Each row is a point on a tangle of strands that fork, close into loops and nearly touch. The rows are in no order.
(in the rows, 128 means zero)
Two points are linked if the straight distance between their rows is under 209.
motud: [101 139 138 110 172 122 147 167 160  90 172 166 120 101 141  87 116  79
  98 131 135 152 103 105 160 111 129 111 142 165 101 134 150 124 172  85
 120 120 138 112 113 201 168  92 161 154 100 140 173 133 162  36 159 162
 107 139 112 154 140]
bof: [120 147 148 159 183 129 136 139 123  88  80 119  97  59  75 164 113 128
 132 125 125  86 109 140  85 162 117  93 159 140 143 135 140 105 145 135
 144 192 140 155 170 119 124 100 138 140 121 145 148 159 165  30 121 177
 137 100 111  98 139]
Subo: [126 146 139 162  86 179 146 124 151 124  97 143 123 136 172 181 107 119
 178 143 115 128 122 189 136 111 118 141  80 136 163 135 156  85 109 147
 161 118 123 169  86 129  97 138 106 111  68 147 153 121 118 151 124  58
  66  85 151 120 149]
Zuf: [ 93 158 135 165  97 188 109 103  98 105  99 117 127 119 143 158 130 129
 134  98 140 141 157 172 151 111  84 104 102 153 191 160 142  97  97 157
 149 125 132 175 145 162 129 114 100 124  72 133 131 120 112 135 113  70
 105 123  88 113 113]
sadom: [145 141 134  96 141 151 115 175 169 169 126 163  95 132 119 159  99 136
 135  99 105  92 139 149  87 145 125 149 121 132 115 124 158 177 124 148
 190  96 111 125  63 103  85 149  80 163  69 156 133 132  96 113 134  70
 130 125 133 173 170]
paga: [103 104 128 191 129  98 136  97  88  82 107 143 114  93  75 138 127 131
 115  43 169 125  75 152 112 126 132  98 176 153 189 188 117  79 136 214
 136 123 170 192 134 124 114  80 137 106  98 109 128 106 146 113  90 138
 107 113 184  92  96]
zoze: [141 151  93 146 111 184 134 138 145 114  53 135 119  86 153 162  96 140
 175 182 105  86 141 143  98 139 121 101  87  97 116 111 134  84 109 140
 150 159 141 126 148  67  84 136 125 156 128 150 136 139 168  91 134 115
 109  72 109  98 160]
pivi: [ 99  98 130 120 140 139  93 114 118 117 139 132 129 147 151 140 183 120
 115 144 161 112 190 111 156 135 132  82 110  88 129 124 118 117 127 117
 171 129 140  91 155 140 131 162 102 143 170 154  41 130 136 153 137 108
 136 132 132 149 101]
dus: [ 87 108 102 120 120 156 130 115 161 119 148 136 141  67 141 118 112 110
 126 136 148 198 106 151 160  82 130 164 107 184 168 125  74  95  66 122
  86  98 143 142 134 206 103 100 133 119 122 134 130 103  76 153 138 165
 101  88 116 178 104]
gevod: [114 133 130 156 184 130 186 129 136 121  97 122 118 148 191  74 141 166
 129 108 139 117  85 144 159 107 124 105 105 125 121 106 165 132 158  92
 132  94 168  89 121 173  98 118  89 135 120 187 127 157 185 121 123 146
 103 144 168 144  85]
Femav: [146 180 142  99  90 133 150 153 180 152 125 172  71 183 143 178 119 120
 119 146  63  96  99 141  69 134 127 137 102  79 168 128 122  78 137 141
 154 153 156 148 103  45 135 130 105 158 115 160 184 162 140  82 159 126
  90  54 156 137 186]
leniz: [163 129  93 116 147 122 165 105 104 100 110 124 109 111  88 214 115 170
 108 110  93 137  59 173 145 130 119 152  89 164 100 124 165 139 128 119
 142 181 147 119 153 127 102  95 120 106 121 130 133 155 103 132 134 142
 104 128 126  67 164]
siniz: [119 165 164 152  74 168  76  89 118 137 115  98 157 117 147 160 162 152
 102 101 121 116 176 174  91 141  86 131 132 141 216 156  89 116  43 148
 141 119 120 178 146  83 126  99 108 101  82 124 159 120 139 151 130 107
 117 136  75 108 125]
numi: [142 161  98 147 144 146 134 123 128 133  59 130 103  90 105 186  78 158
 161 138  92  79 101 177  81 122 100 107  93 127 159  99 133 112 100 192
 154 173 118 127 116  65  95 109 125 136  97 160 151 149 104 127 101  75
 144  72 117 116 134]
Sovam: [ 69 128 146 144 197 139 142 165 167  79 150 126 125  94 181 108 123  84
 134 134 138 151 133  62 131  94 106  70 128 120  88  92 149 107 181  87
  82  93 117  93 167 161 137 121 121 144 129 146 119 161 100  97 138 175
 154 149 169 130  95]
Bapo: [119 184 166 145 119  78 151 152 157 150 166 144 139 168 143  92 135 110
 114 129  94 169  97  79 109 133 134 138 157  73 138 117 109 153 196 142
  64 132 109 127 142  69 167 125 142 110 149 107 197 138 130 145 129 150
 164 148 188 135 156]
fisa: [134  88  83 121 141 107 171 114  55 153 134 165  84 101  61 136 112 131
 175 103 140 118 101 132  97 128 143 144 137 131 135 101 126  87 142 218
 149 125 126 158  97 158 118 127 143 119 147 107 132 134 131 129  86 104
 146  84 114 157 101]
Kuzup: [122 122 185 120 138 162  69 138 150 144 126 112 132  65  93 193 155 113
 123 103 117 116 187 130  62 147 124  78 141 142 144 113 117 140  96 112
 131 114  77 153 202  75 142 116 120 142 142 155 115 128 102 141 140 148
 161 150 117 116 135]
Kep: [103  58  91 160 146  97 102 110 127  85 137 137 169  79 162  78 136  91
 134 134 156 172 120 115 161 100 170 101 155 143 114  88 126 108 164 130
 124 118 132 111 162 155 112 120 147 124 123 122  94  82 115 133 114 182
 123 105 160 145 118]
semo: [103 121 130 142 139 109  70 130 135  96 134  90 143 130 125 106  90 131
  99 146 133 135 153  93 194 118 135 150 144 159  87 135 154 132 171 103
  31 172  92 103 176 119 182 149 169 107 169 127  77 110  51 131 152 175
 150 112 124 104 158]
mab: [ 73 130 163 100 181 147  65 138 178 137 128 149  89 134 135 180 156 139
 107 121 169  85 169 115 141 120 131  81 121 130 123 140 161 113 167  99
 131 129  96 104 158 128 148 152  75 121 187 193  61 125  86 133 148 139
 121 136 146 136 140]
Sude: [ 92 112 140 114  95 137  40 108 165 126 141 166 156 108 117 118 178 125
 103 123 136 132 160 155 181 123 150 111 134 154 167 154 134 116 127 117
 167  84 137 103 142 145 120 113 123 110 126 172 126  86 160 124 153 121
  70 133 104 169 151]
Sab: [110  65  66 154 138 109 142  96 124 103 138 127 152  40 155 102  81  81
 129 103 156 212  73 122 151  90 139 127 147 169 138  80  89  95 129 131
 102 100 144 146 174 167  81  98 143 122 117 108 150 109  78 157 114 180
 132  83 154 148 105]
Lav: [170 103 138 140 164 175 212 140  94  87 110  67  84 131 184 180 117 123
 184 134 151 111  98 113  73 129 126  99 119 118 100 124 136 149 105 104
 114 100 144 170 129 175  83 155  65 143 123 140 117 201 161 101 121 142
 114  96 157  60 114]
nam: [137  97 125 148 130  75  58 100 100 152 159 120 184 152 116  95 164 139
  98 175 128  94 182  83 171 149 203  99 145  97  78 152  92 145 157 135
 130 151  82 102 153  95 151 184 183  82 183  98  65 103 122 177 105 125
 168 172 138 124 108]
rap: [148 131  61 117 124 105 150 134  92 161 110 150  94  90  81 155  61 132
 158 136  81 111 112 158  86 114 125 167 112 147 135  96 109 129 116 194
 157 156 116 114  73 108 112 120 147 141 127 121 143 124 101 136 105  87
 163  55 106 159 138]
dupiz: [140 122 159 159  95 133 121 131  88 143 126 115 156 164 148 120 131 120
 176 123 153 112 146 105 123 130 125 127 153 109 123 161 158 178 150 169
 137 109  91 154  48 117 155 176 113  96 104  97 128 107 101 177  92  67
 141 165 145 121 134]
Luso: [109 130 111  88  95 112  98 152 202 142 165 182 156 103 146 118 108 101
  98 167 106 167 124 122 151 117 153 163 112 150 117 126 120 100 109  81
 101 122 125  89 119 135 130 130 159 139 141 132 129  98 113  77 151 144
 117 136 136 192 182]
metiv: [140 182 116  99 132  66 146 139 143 175 118 180  83 184 107 127  78 178
 129 124  68 109 101 124 102 104 117 198 112 103 118 117 128 171 187 180
 155 138 119  87  52 104 136 127 133 140 119 115 139 114 112 106 114  68
 164 140 163 189 136]
vom: [147 153 133 129 119 194 103 144  96 128 165  89 118 176 156  49 118  94
 132 139 158  98 163 169 146 159  81 157 142 133 154 133 153 174 104 127
 149 113 111 130  50 192 117 158  97 109  97 153 148 141 151 143 129  65
  68 116 102 145 160]
Gobid: [107  99 133 148 181 128  62 123 101  90 149 101 169 129 122 112 140 107
  77 122 164 122 184  99 193 125 155 110 152 132  76 109 145 162 165  96
 113 155 105  82 170 150 147 151 119  93 172 139  52 113  63 137 141 153
 152 145 113  92 137]
Mir: [139 111 173 100 163 163 100 187 177 163 150 112 110 130 126 172 154 101
  94 118 127 101 153  87  43 165 138  91 141 112 132 150 113 157 129  96
 143  86 100 176 138 110 147 167  93 166 132 147 100 152  95 125 169 143
 119 145 110 116 121]
Varap: [130 107 135 150 169 160 193 137  85  97  57  80 114 125 157 170  89 145
 210 145 159  88 137  99  88 139 124  78 110  86  89 127 135 111 121 138
 111 144 149 158 126 137 117 169 111 152 139 108  84 183 131  88 100 152
 182 112 155  78  81]
mutut: [138 147 135 105 132 103 154 145 172 142 172 147 122 170 175 115 140  90
 119 120 109 157  99 122 118 105 129 147 142 127 105 110 140 122 194  99
  84 111 101 108 113 126 152 140  86 107 125 131 204 155  92 162 117 118
 116 153 164 129 139]
Kalo: [135 176 131 127 110  98 166 148 162 162 101 162 100 140 147 185 112 145
 147 138  61  83 100 146  70 136 157 132 123  69 133 120 141 126 171 170
 147 132 130 123 112   7 113 152 106 139 119 153 166 158 131 111 115 120
 134 110 183 105 161]
dades: [121 140 138  81 146 155 130 156 150 146 179 125 118  90 107 100 110  79
 106 110 145 155 146 146  84 125  94 117 151 163 136 118  85 119  85 112
 108 125 100 144 135 157 140 104 129 150 105 142 176 145 122  97 128 145
 123 110 103 145 128]
Gesu: [163 100 142 161 150 148 143 122 105  63  91  89 189 127 175 107 147 130
 178 151 138 111 124  61 159 125 171  80 108 101  73 125 141 128 122  62
 139 138 172 112 153 112 113 140 166 137 114  93  60 140 152  91 153 181
 180 174 140 107 139]
Puna: [118 146 138  88  65 129 114 134 152 142 148 151 131 190 113 180 154 113
  65 141  95 173 160 132 120 115 112 163 107 105 150 164 130 129  85 106
 109 102 137 164 150  87 163 125 128 148 119 120 137 121  74 155 165  89
 109 170 102 128 148]
Mesir: [132 150 163 154 105  91 139 160 102 118 149 147 120 181 109 131 126  97
 155 110 136 146 120  79 128 105 118 165 161 125 138 162 172 144 178 180
  79 136  81 161  70 149 196 147 120  97 130  89 157 104  99 146  97  98
 124 142 174 121 156]
Zeg: [145 140 103 160 166 179 107 131  84 102  93  96 113 106 147  74 106 123
 159 157 167  97 138 172 153 158 102 108 153 154 148 106 151 165 112 140
 154 133 114 120  99 204  90 136 110 102 106 150 120 130 168 110 131 129
  67  96  91 109 129]
zisun: [ 99 137 155 159 187 139  96 139 146 107 127 120 176  76 146  52 105 100
 119 119 150 120 165  96 137 131  95  80 151 135 101  94 145 140 160  76
 103  90 108  83 165 122 124 140 123 130 117 155 114 112 127 104 149 137
 135 151 106 157 109]
Gused: [110 142 164 167 150 119 132 115  95 102 108 141 107  75  71 147 135 118
 119  81 135 109 129 125  99 132 111  94 174 141 189 150 125 104 127 183
 123 161 126 198 141 114 166 100 133 124 116 128 139 124 142  87  98 131
 152 107 134 118 115]
Tenev: [137 154 151  92 123 212 116 166 156 144 124 117  87 156 156 136 128 112
 106 141 128  94 149 126  61 152  98 118 121 112 152 136 104 143  80 103
 140  82 144 168 125 114 122 150  75 184 128 158 103 161 126 118 169 120
 105 111  86 137 136]
guz: [137 132 151 156 109 164  89 109 143 150 102 105 140 108  98 133 176 173
 131  90 144 113 148 161 108 151 105 138 134 152 174 141  97 158  43 151
 139 116  96 150 132 148 125 128  96 104 143 132 117 104 162 153 128 160
 138 143 108 150 108]
bala: [116  92  53 127 123  61 116  94  92 112 106 175  98 115  72 181 111 131
 114 105 121 170  72 155 181  91 170 178 150 155 154 154 124  82 147 184
 129 149 137 163 135 145 107  91 151 122 133 107 112  88  72 174  99 142
  87  89 127 116 154]
besez: [142 114 137 154  68 118 136 132 147 129 164 115 163 130 164  91 108  93
 168 192 126 151 133  99 126 129 147 142 143 102 119 121 100 104 108 133
  58 131 105 131 125 101 145 177 163 120 159 115 151 114 132 148 121 155
 136  98 170 107 139]
roki: [ 84 108 102  54 130  95 150 114  73 209 204 136  69 156 100 125 179 141
 131 108 148 147 120 137 130  96 110 124  94 121 161 123  82  95 129 164
 123 100 155 109 119 184 133 112  82 104 178 122 134 139 133 181 112  88
 132  84 100 200  81]
zuliz: [174  77 150 114 147 154 205 161  77  85 168  75 113 171 155 159 190 121
 142 104 151 133 107  86 106 131 118  91 135 117  89 138 111 164 116  83
 131  85 156 156 137 179 120 151  91 167 128 129 141 170 186 131 143 164
 131 136 119  99 103]
Bepu: [195  93  85  93 102  91  94 131 106 174 150 134 143 133  93 115 124 137
 141 164 117 117 105 149 152 146 170 196 158 143 100 142 144 178 116 155
 174 146  74 107  33 136 109 157 150  89 150 105 128  84 108 154 119 116
 144 137 158 160 169]
disuz: [156 131 128 124 123  62  87 125 142 218 192 138 146 159  89 103 184 132
  90 130 122 124 148  60 136 188 177 109 134 106 105 158  95 147 132 128
 120 116  76 115 149 103 166 147 152 109 171  72 118  90 130 198 114 104
 160 177 153 149  93]
dazur: [173 132 113 102 127  84 190 131  98  98 132  93 148 150 145 111 103 118
 147 188 123 109 136  99 142 144 127 129 134 112  84 105 161 122 151 128
 120 190 156  97 127 104 123 147 201 136 141  67 127 170 142  94 129 145
 152 132 104  53 140]
betuz: [114 132 117 153 189 143 138 143 164  78 121 128 144  94 153  48  93  99
 118 156 138 135 115 109 148 143 117 116 157 184 121  89 163 140 172  94
 123 123 158  90 130 161 115 105 178 149  97 121 108 126 160  70 163 162
  98 135  91 158 130]
demul: [ 94 119 139  67 118 186 117 129 132 158 201 113  94 100 133 125 148  79
 113 111 169 195 140 144 136 106  91 125 126 173 173 145  84 122  36 102
 100  91 112 154 137 178 126  94 105 110 119 150 161 128 104 158 159 150
 109  89 108 155  94]
pud: [103 153 153 208 139  51 133  96 147 110 119 148 178 106 128  45  95 143
 108 111  90 157  85 131 136 110 148 147 152 126 129 114  86 120 196 135
 110  97 141 113 154  82 158  90 168 111  88  91 178  97 160 118 127 145
 145 172 148 137 109]
sar: [143  97  66 103 146  75 154 114  88  89 130 121 130 112 106 145  99 110
 132 155 133 134 112 115 170 137 148 151 142 131 105 103 151 113 164 154
 112 205 124 112 135 134 123 133 189 127 175  99  99 134  99 115 115 171
 134  96  99  82 147]
gat: [160 104 150 138 112 166 172 110  60 106 122  79 136 148 130 126 186 131
 155  84 173 123 129 104 135 130 109 104 139  99 136 152 125 151  70 115
 162  83 189 144 111 182 111 123  86 135  94 120 148 142 203 144 126  97
 128 168 115 113 102]
davuf: [115 114 111 142 174 140 170 114  86 121  89 122  87 144 106  72 170 185
 113  84 168  98 115 145 158 118  88 118 128 113 156 134 119 123 130 131
 168  97 175  93 133 208 108  88 102 146 120 168 101 126 208 110 111 141
 114 142 113 166  58]
kivu: [118 118 118 135 171 145 174 141 114  94  54 129 115  88 135 193 105 154
 161 130 128 122 137 101 118 107 107  90  98 118  83  98 148 117 142 125
 142 161 145 136 175 140 107 112 118 164 133 117  84 165  85  99 128 125
 160 108 132  79 107]
sop: [147 154 110 140  78 156 165 130 128 115 100  96 135 154 204 113  85 125
 155 180 114 122 161 146  99 131  81 123 107  77 133  99 108 109  92 123
 140 152 140 149 145  79 113 133 152 156 104 124 161 155 165 133 119  92
  98  99 100  88 131]
gif: [ 86 117 173 139 143 162  46 130 150 134  82 141 100  76 100 200 165 132
 135 109 137 100 151 147 126 122 148  73 136 160 179 136 139  98  98 128
 127 104 102 144 176 120 125 126  84 111 158 184  70 117  97 129 136 168
 110 115 132 128 113]
kizo: [ 98 172 178 184 162 113 177 116 161 104 127 154 166 109 125  94 117 123
 101  92 102 169  93 133 122 110 112 111 115 141 137 123 109 131 148 118
 112 103 150 118 153 130 153  76 137 135  72 132 211 125 141 109 138 125
 149 173 139 149 128]
gifus: [165 161 133 106 118  87 136 141 132 150 133 118 151 125 125 139 106 146
 135 146  68 100 117 136  86 155 131 157 158 122 109 104 152 167 154 142
 131 144  84 114  91  62 116 142 143 102 134 132 158 145 122 121 123 155
 146 133 149 101 161]
muve: [102  75  87 154 140  72 117  81 107  83 129 155 101 103  57 136 119 100
  90  59 155 182  69 131 168 123 151 151 166 165 159 164 121 102 151 163
 124 126 171 184 160 143 114  63 160 106 119  92 150  80 123 150  85 158
  95 143 165 102 107]
sodu: [ 79 169 180 156  97 138 131  85 143  98 143 131 127 114 106 127 173 136
  85  74 113 177 115 152 129 114 115 106 120 119 190 160  96  82  87 129
  98  95 165 144 176 104 162  71 108 105 109 144 185 124 147 120 141 119
 127 154 141 135 104]
deg: [114 178 159 141  80 203 161 149 129 127 110 101 121 184 182 116  97 140
 135 137 126 118 157 122  57 122  50 110 128  90 172 138 101 113  78 120
 129  99 177 174 122  99 133 128  98 180  81 147 171 158 144 118 115  71
  99  99  93 119 110]
Laz: [101 105 112  56  91 163 188 128 105 177 173 128  62 196 133 143 176 132
 131 121 146 169 112 155 147 110  98 163  64 123 184 135 104  69  76 119
 127  88 188 146 103 175 115 101  93 132 144 139 151 158 150 149 142 106
 102  65  95 170 100]
naveb: [131 154 120 165  98 122 110 105 153 105  60 124 130 170 185 135 116 204
 160 165 103  88 157 141 122 119 154 145  85  96  80 129 168 142 155  99
 126 161 139  93 131  70 119 160 143 121 136 141  45 141 127 143 134 133
 159 178 148 105 120]
rapaf: [146 150 131 102  76 134 129 136 188 107 160 125 154 181 182 116 109 118
  64 142  82 135 149 113 128 125 114 140 105 111 108 112 153 142 134  76
  98 100 143 114 163  65 161 143 145 174 106 129 142 139 107 113 173  88
 115 179 100  99 167]
vobim: [132 136 149 137 136 150 188 118  67 147 118  87 112 176 134  74 155 190
 139  75 161 112 115 153 119 119  82 126 133 115 149 124 118 165 111 137
 138  88 162 124 106 185 113 120  77 125 117 124 142 141 200 154 102  83
 153 148 115 159  65]
vema: [137 109  99  59  76 152 139 132 143 176 143 154  95 224 142 164 148 161
 136 158 126 128 125 149 149 113 142 187  71 111 145 148  97  97  76 103
 150 112 165 105 100 149 115 149 109 138 174 133  92 140 143 141 158 119
 103  78 134 159 135]
dod: [172  98 140 123 182 116  80 110 107 133 156 102 184 127  91 104 170 131
  81 130 141  88 182  84 152 163 140  91 158 127  69 117 127 158 134 102
 140 163  91 100 153 121 140 150 162 108 182 129  70 130 115 138 132 124
 163 202 113 101 132]
Vetu: [150 128 158 174 149 155  91 130 143  94  64 115 157 123 152 121 118 169
 150 151 142  80 131 118 127 144 187 130 117 138  74 129 184 160 133  57
 156 148 151  95 118 122  94 154 154 122 127 105  17 138 141  93 146 148
 160 181 141 121 137]
mudi: [134 181 160  98 135  64 133 160 114 183 163 199 112 149  76 137 123 109
 132  84 111 148  87  96  96 123 131 178 156 118 128 149 132 159 187 174
 134 124  85 131  55 124 183 124 138 107 120  93 183 112 111 129 111  80
 163 147 155 172 160]
Bigad: [161 144 134 107 180 149 131 141 120  91 114  96  93  96  65 149 128 127
 110 122 145  98 144 134 110 183  97 114 144 157 113 131 155 146 130  84
 154 180 150 123 163 141 132  93 147 163 121 129 126 158 187  32 153 167
 110 138  58  84 174]
kav: [161 150 165 132 123 163 114 165 105 133 114 105 118 158 137  84 104 110
 166 150 169  84 141 116 114 155 118 171 154 137 132 162 172 173 125 138
 134 113  79 143  19 171 139 161 129 124 131 121 104 114 151 118 109 110
 121 131 151 138 150]
Dovop: [123 124 106  74 150 132 108 154 169 144 162 167 152  80 103  76 102  78
  85 127 136 174 139 126 155 123 123 151 151 180 112 134 111 133 129  94
 149 117 114 110 126 184 138  99 169 167 100 147 147  92 127  85 143 107
 144 153  81 195 142]
Subol: [158  83  99 118 113  93 141 127  75 180 170 150 118 158  82 116 165 121
 174 151 142 101 110 135 147 126 159 156 136 136 123 137 141 139 143 182
 148 123 105 111  53 173 118 152 142  91 165 108 128 104 150 150  85 107
 124  98 142 171 127]
kupe: [136 136 128 121 112 164 127 153 156 150 114 157 154  94 148 144  97  72
 179 134 116 126 141 180 104 132 140 107 119 135 130  88 144 133 115 137
 204 116 125 151  86  80  59 161  87 145  63 156 156 131 103 120 135  59
 111 103 128 153 178]
lenat: [103 118  94 121  90  92  92  96 107 171 158 157 107 108  64 162 158 129
 115 107 129 165 118 153 159 124 160 160 144 151 152 165 119 113 141 196
 117 133  97 152 121 138 155 103 130 102 171 109 122  72  80 202 105 129
 104 100 114 138 122]
Mapo: [158 128 110 103 170 118 126 118 129  96  68 103 101 118 112 230  95 173
 159 133 110 107 122 144 129 130 120 148  92 150  62 100 187 150 134 116
 133 195 124 126 146 121 123 130 137 140 147 105  76 145  61 134 136 127
 151 112 107  35 162]
Zupe: [118 108 111 114 164  63  94 133 124  88 146 121 124  84 106  93  89 105
  98 146 145 115 137  91 151 144 146 128 190 158 102  99 153 123 202 145
  68 185 112 120 153 107 165 137 183 115 167  99  76 117 106  89 115 204
 124 107  96  78 132]
vefuv: [145 120 120 114  90 107  63 137 154 142 126 151 175 125 119  90  85 119
 115 177 119 130 139 130 144 135 161 189 135 155 121 146 143 149 122 118
 116 147  88 102  75 115 121 160 171 106 134 115 105  71 111 115 137 124
 115 121 129 173 182]
bim: [160 120 113 164  69 117 150  97 112 111  95  90 169 177 186 140 120 175
 169 163 111 137 116 156 146 113 149 135 102  91  83  95 124 140 136 112
 118 124 145 114 132  74 100 153 135 103 120 128 104 159 117 194 112 104
 137 184 169  75 103]
Vov: [159 124 114  77  53 138 125 144 181 125 149 158 139 171 168 177 119  96
  89 177  75 115 127 133 105 145 142 123  96  89 136 113 141  95 144 110
 139 131 178 151 127  36 134 153 136 172 131 150 140 139  97  89 174 102
  87 115 122  96 195]
feb: [163 154 134 173 156 167 103 121 104 147  78  97 100  93  77  91 127 179
 159 108 157  69 140 185  93 172 113 133 172 149 163 130 122 177  81 156
 169 134 102 132  88 162  96 127 103 118 128 145 111 129 186 122 114 166
 120 110 102 137 102]
nem: [160 130 124 120 115 119 131 137 138 152 164  99 139 137 151 114 112 116
 118 140 128 150  95 138 111 132 118 173 142 152  94 107 128 175 136 112
  67 145  79 114 105 114 123 153 109 101 161 118 158 132  89 176 112 159
 136 122 164 117 150]
peto: [104 110 123  92  77 123  56 116 144 149 154 177 157 145  77 159 193 124
  82 117 125 170 170 131 184 118 161 135 101 129 131 173 107 123 100 115
 151 119 123 120 155 118 146 112 146 132 142 123 122  93 113 149 170 119
 117 163 112 167 130]
luki: [133 127 121 174  93 129 162  88 128 130  97  91 176 181 177  81 129 198
 124 115 120 150 114 162 161  98 119 155  88  96 106 117  86 164 112  98
 138 111 157  90 131 121 106 145 112 128 110 120 138 113 154 205 114  92
 147 203 150 119  79]
Dati: [ 98 104 154 131 105 140 106 101 179 129 148 137 136 125 151 134 174 118
 100 113 115 160 129 158 136 127 148 113 119 129 155 123 107 110  98  89
 108  68 156 127 168 114 128 116  75 113 126 167 166 133 157 161 157 161
  90 132 154 145 116]
neka: [186 106 132 130 115 121 181 129 112  88  95 118 177 131 131 118 120 104
 173 145 127 122 119  83 143 135 152 125 121 109  68 141 150 132 113  92
 142 155 165 136 110 125 128 137 192 171 113  69 140 135 186  65 137 147
 148 167 119 103 139]
Nat: [ 70 108 105  89 125 124 148 110  96 158 168 128 101 117 113 102 168 149
 111 116 150 161 170 128 150  91 116  93 114 103 153 117  56  83 107 163
 105 144 144 119 176 165 154 101 120 137 175 121 114 134 135 163 124 127
 167 104 110 148  50]
nela: [182 124 111  69 142 138 126 116  67  95 110  80 131 138 105 156 120 118
 118 143 146 120 188  94 140 173  82 100 151 115  99 105 129 157 104  84
 166 172 166 129 174 124 127 107 147 175 102 104 115 160 134  83 138 102
 129 148  33  70 166]
Verus: [146 124  58 111 123  74 123  93 128 143 122 151 109 112  81 175 107 176
 123 139  85 155  45 176 178 106 161 199 118 163 112 128 153 121 149 144
 119 173 120 101 117 126  96 106 128  87 152 131 166 117  70 177 110 165
 109 122 130 108 167]
gutep: [107 112 136 116 165 136 180 192 158 108 164 112 132 115 176 117 125  90
 152 142 140 107 137  56  90 123 135  85 118 118  65 126 144 106 158  78
  97 153 103 117 127 146 144 159 158 162 157 116 111 152 142  72 117 178
 168 117 170 110 124]
tonam: [ 87  98 116 143 119 106 114 104  99 110 135 134 150 128 122  92 161 109
 121 117 135 136 161 105 155 118 131  88 133  92 139 133 117 107 152 149
 129 128 129 113 166 137 164 136 143 117 133 129 118 105 148 144 118 128
 145 130 129 125  82]
Nup: [125 149 156 192  96  75 119 142 150 135 139 153 184  92 137  66 114 103
 150 155  98 173 110  83 122 116 162 149 147 105 132 131  96 108 152 150
  64 115  89 147 140  85 167 140 191 113 121  88 176  88 150 112 117 153
 168 133 176 147 124]
Robir: [100 157 142 108 101  88  54 128 125 225 185 133 115 138  88 130 195 147
 105 111 138 135 154  89 137 184 151 129 131 129 162 172 110 131 113 182
 119 128  63 154 131 129 168 115 124  64 179  80 133  76  85 228 111 114
 138 140 104 152 100]
bop: [139 163 131 135 155 124 147  96 118 122  94 105 122 159 114 138 113 161
  92 111 105 119 111 169 151 140  95 151 117 153 126 131 148 173 120 113
 140 154 134 102 148 148 139  83 123 131 111 135 143 134 137 130 126 106
  97 160  95 102 121]
lilo: [115 108  96  63 101 143 137 122 187 191 164 168 111 142 125 138 108 133
 129 157 128 143 116 146 130 100 144 157  89 129 133 134  96  99  91 131
 136 127 128 109 102 172 119 136 128 146 137 146 135 124 137 114 144 138
 130  79 144 213 131]
ponav: [ 96 134 161 193 137 120 177 120 160 131  71 114 156 155 175  80 142 197
 121  96 120 121  99 142 125 111 115 113  79  96 130 130 111 125 144  93
 122  80 178  91 145 103 111 119  93 133 103 146 130 144 184 157 118 126
 143 187 183 148  56]

A piece is two or more points that can be reached from each other along the links. Count, over all rows, the pieces, the separate loops (a circle has one, a figure eight two, a Y none), the forks (points with three links) and the tips (points with one).
pieces | 4
loops | 5
forks | 7
tips | 5

A fork is a point with three links, a tip a point with one. Leave the first point through the second and follow the links. Name the first fork or tip that comes.
gevod; davuf | leniz
kizo; sodu | nem
zuliz; gat | bala
Luso; vefuv | tonam
sadom; kupe | metiv
pivi; mab | Luso
gifus; Kalo | Nup
metiv; mudi | sadom
